A landscape with many valleys, sampled at points; each row gives a point and its height.
From any point a ball rolls to the lowest of the 4 points nearest to it. It stops when none of these is lower. Distance is the straight distance between rows; heights are no part of it.
k239 h=5.67: [  8   4 -33 -59  22   0  18 -15 -23  -4 -31 -51  17 -32 -14  -4]
k373 h=5.06: [ 17 -27 -36 -28  16 -12 -31 -23 -43 -45  -2 -55  25  15  -6  -9]
k409 h=3.98: [  3   6  15  -9  22  -4  16  12 -36 -16 -33 -19  55 -29  -4   1]
k793 h=2.55: [ -8   6 -15 -43 -12  11   9 -32  61  18  16  -1 -82   9   0 -15]
k455 h=5.97: [ 14  -2  20   7  31 -24   3  19 -61 -33 -27 -40  84 -14  -6   2]
k897 h=5.50: [  3   8 -14 -47  22   2  29   2 -37 -12 -41 -46  43 -40 -10  -3]
k235 h=0.80: [  1 -11  35  40  -2  23 -21   3  31  32  46  69 -17  22  -8  -1]
k340 h=1.91: [-12  10  36  30  -6   9   9  21   6  18  -2  45  11  -4   0   3]
k457 h=1.32: [ -7   5   1  10 -16  18  -6  -9  51  34  26  47 -58  17   6  -5]
k394 h=2.17: [-21  16  16  28 -22  15   3  13  40  36   9  54 -38  11   9   5]
k36 h=0.42: [  5 -15  53  58   9   5 -18  21   9  10  51  64  19  20  -5  12]
k92 h=1.43: [ 30 -31  17  24  23  -6 -50  -8  -8  -2  48  19  10  39 -13   2]
k617 h=5.02: [ 15   1  26   8  26 -18   8  16 -46 -28 -27 -17  73 -11  -8   7]
k516 h=4.31: [ 14  -4  11  -8  19  -4 -13   0 -34 -13  -3 -11  39 -12 -12  -1]
k81 h=4.63: [ 13  -9 -32 -38  19  -6  -5  -9 -51 -30 -26 -57  46 -20 -11   1]
k19 h=0.74: [-20  14  33  64 -23  17  -4  30  37  36  17  75 -19  17   6   5]
k312 h=1.11: [  9  -8  44  31  23  -8 -15  16 -20  -2  16  24  36  10 -10  10]
k324 h=2.37: [-28  25  25  43 -32   9  14  30  26  24  -4  55 -17  -3  10   8]
k411 h=0.45: [-38  44 -14  61 -84 -28  30  38  38  27  -7  31 -58 -21  28  14]
k855 h=7.54: [ 18 -22  27  36  31 -39  -1  11 -75 -62 -20 -64  88  21   4  15]
k768 h=1.86: [ -6  24 -21 -39  -5   8  54   2  11   2 -41 -29  -6 -35   5  -1]
k759 h=2.21: [  1   6 -21 -52   3   9  16 -29  28  10  -8 -16 -46 -15  -5 -11]
k881 h=3.29: [ -6  16  23  -3  15   3  20  22 -18  -6 -30  -1  35 -33  -4  -2]
k538 h=0.61: [ 25 -25  28  34  22 -22 -21   7 -42 -26  12 -18  56  25  -5   8]
k810 h=3.02: [ 24 -30  -2  14  22 -13 -37  -8 -39 -31  15 -30  37  33  -5  -3]
k511 h=3.03: [ 26 -44 -20  16  13  -8 -67 -28 -17 -31  49 -27  10  62  -3  -2]
k421 h=1.09: [  5 -13  10  13  -3  24 -36 -18  57  38  52  53 -56  32 -10  -5]
k246 h=1.14: [ 15 -13 -30 -46  17  -2 -29 -27  -8  -4   1 -30  -8  -2 -15  -5]
k167 h=2.22: [-15  30 -11 -30  -3   8  65  25 -11   0 -56 -25  30 -50   4   5]
k432 h=1.47: [ 21 -24 -18 -18  17   3 -51 -29   0   2  36  -9  -9  24 -12  -4]
k918 h=1.02: [ 10 -13   2 -21   9  12 -16 -20  10  19  19   9 -22   8  -8  -3]
k790 h=1.85: [-29  29 -12   8 -52   2  38   8  41  15 -14  17 -57 -20  26   9]
k355 h=1.98: [-22  28   0   9 -16   9  44  21   5  12 -32  13   1 -31  12   1]
k673 h=1.20: [-29  34 -20  32 -75 -18  37  17  46  18  -6  25 -69 -21  32   7]
k288 h=5.58: [ 16 -17   2   6  31 -23 -14   3 -59 -48 -13 -42  63   4  -4  -2]
k407 h=2.00: [-21  12 -10  -7 -35   6  19 -13  61  26  15  24 -76   2  19 -10]
k233 h=6.18: [  5  -6 -51 -81  24  -2  28 -21 -24 -16 -33 -71   8 -35 -23 -16]
k901 h=2.03: [-37  42  -1  25 -51   5  37  34  27  15 -25  28 -29 -15  27  13]
k926 h=2.79: [ 15 -12 -20 -33  27  -4 -15 -13 -30 -15  -6 -31  20  -8 -12  -2]
k593 h=3.18: [-26  22   7  37 -48   3  13   7  53  34  10  48 -62  10  21   2]
k877 h=0.60: [-24  32 -16 -11 -37   0  55  14  27  12 -34  -2 -28 -29  25   0]
k948 h=1.75: [-12  13   8   4 -17  16   5   1  36  26  -1  34 -36   3   9   2]
k290 h=2.16: [-13  13  31  31  -9  11   8  19  21  21   7  51 -10   8   5   2]
k558 h=0.77: [  6  -7  10  13   7  15 -30 -10  23  23  37  43 -23  21  -5   3]
k714 h=4.84: [ 12 -25 -58 -76  16  -8 -24 -37 -29 -34 -11 -74   2 -13 -17  -7]
k387 h=1.10: [ 25 -32   5  15  18   7 -63 -18  18  14  71  24 -16  44 -12  -8]
k814 h=7.64: [ 12 -49 -15  10  24 -17 -20 -13 -67 -71 -13 -68  60  65   9  -5]
k170 h=4.89: [ 14  -8  -5 -18  28 -14   1   4 -52 -29 -31 -43  64 -27  -8  -2]
k381 h=0.93: [  5  -8  -2 -13   5  15 -22 -29  37  26  38  24 -48  13 -10  -6]
k255 h=1.79: [-13  18  -6 -28 -13  15  27  -8  30  12 -15   1 -38 -16   7  -7]

Call two points neighbours if one is among the 4 nearest of the other. Go from one point of each pair to the other, from neighbour to neighbour, staying as low as possible. Name the highest point that can't be avoided.
k19, k558 => k235
k538, k877 => k255
k36, k411 => k790
k558, k538 => k312

Where does a ball stop that starts at each point below?
k455 => k877
k170 => k877
k897 => k877
k617 => k877
k814 => k538
k432 => k558
k793 => k558
k948 => k558
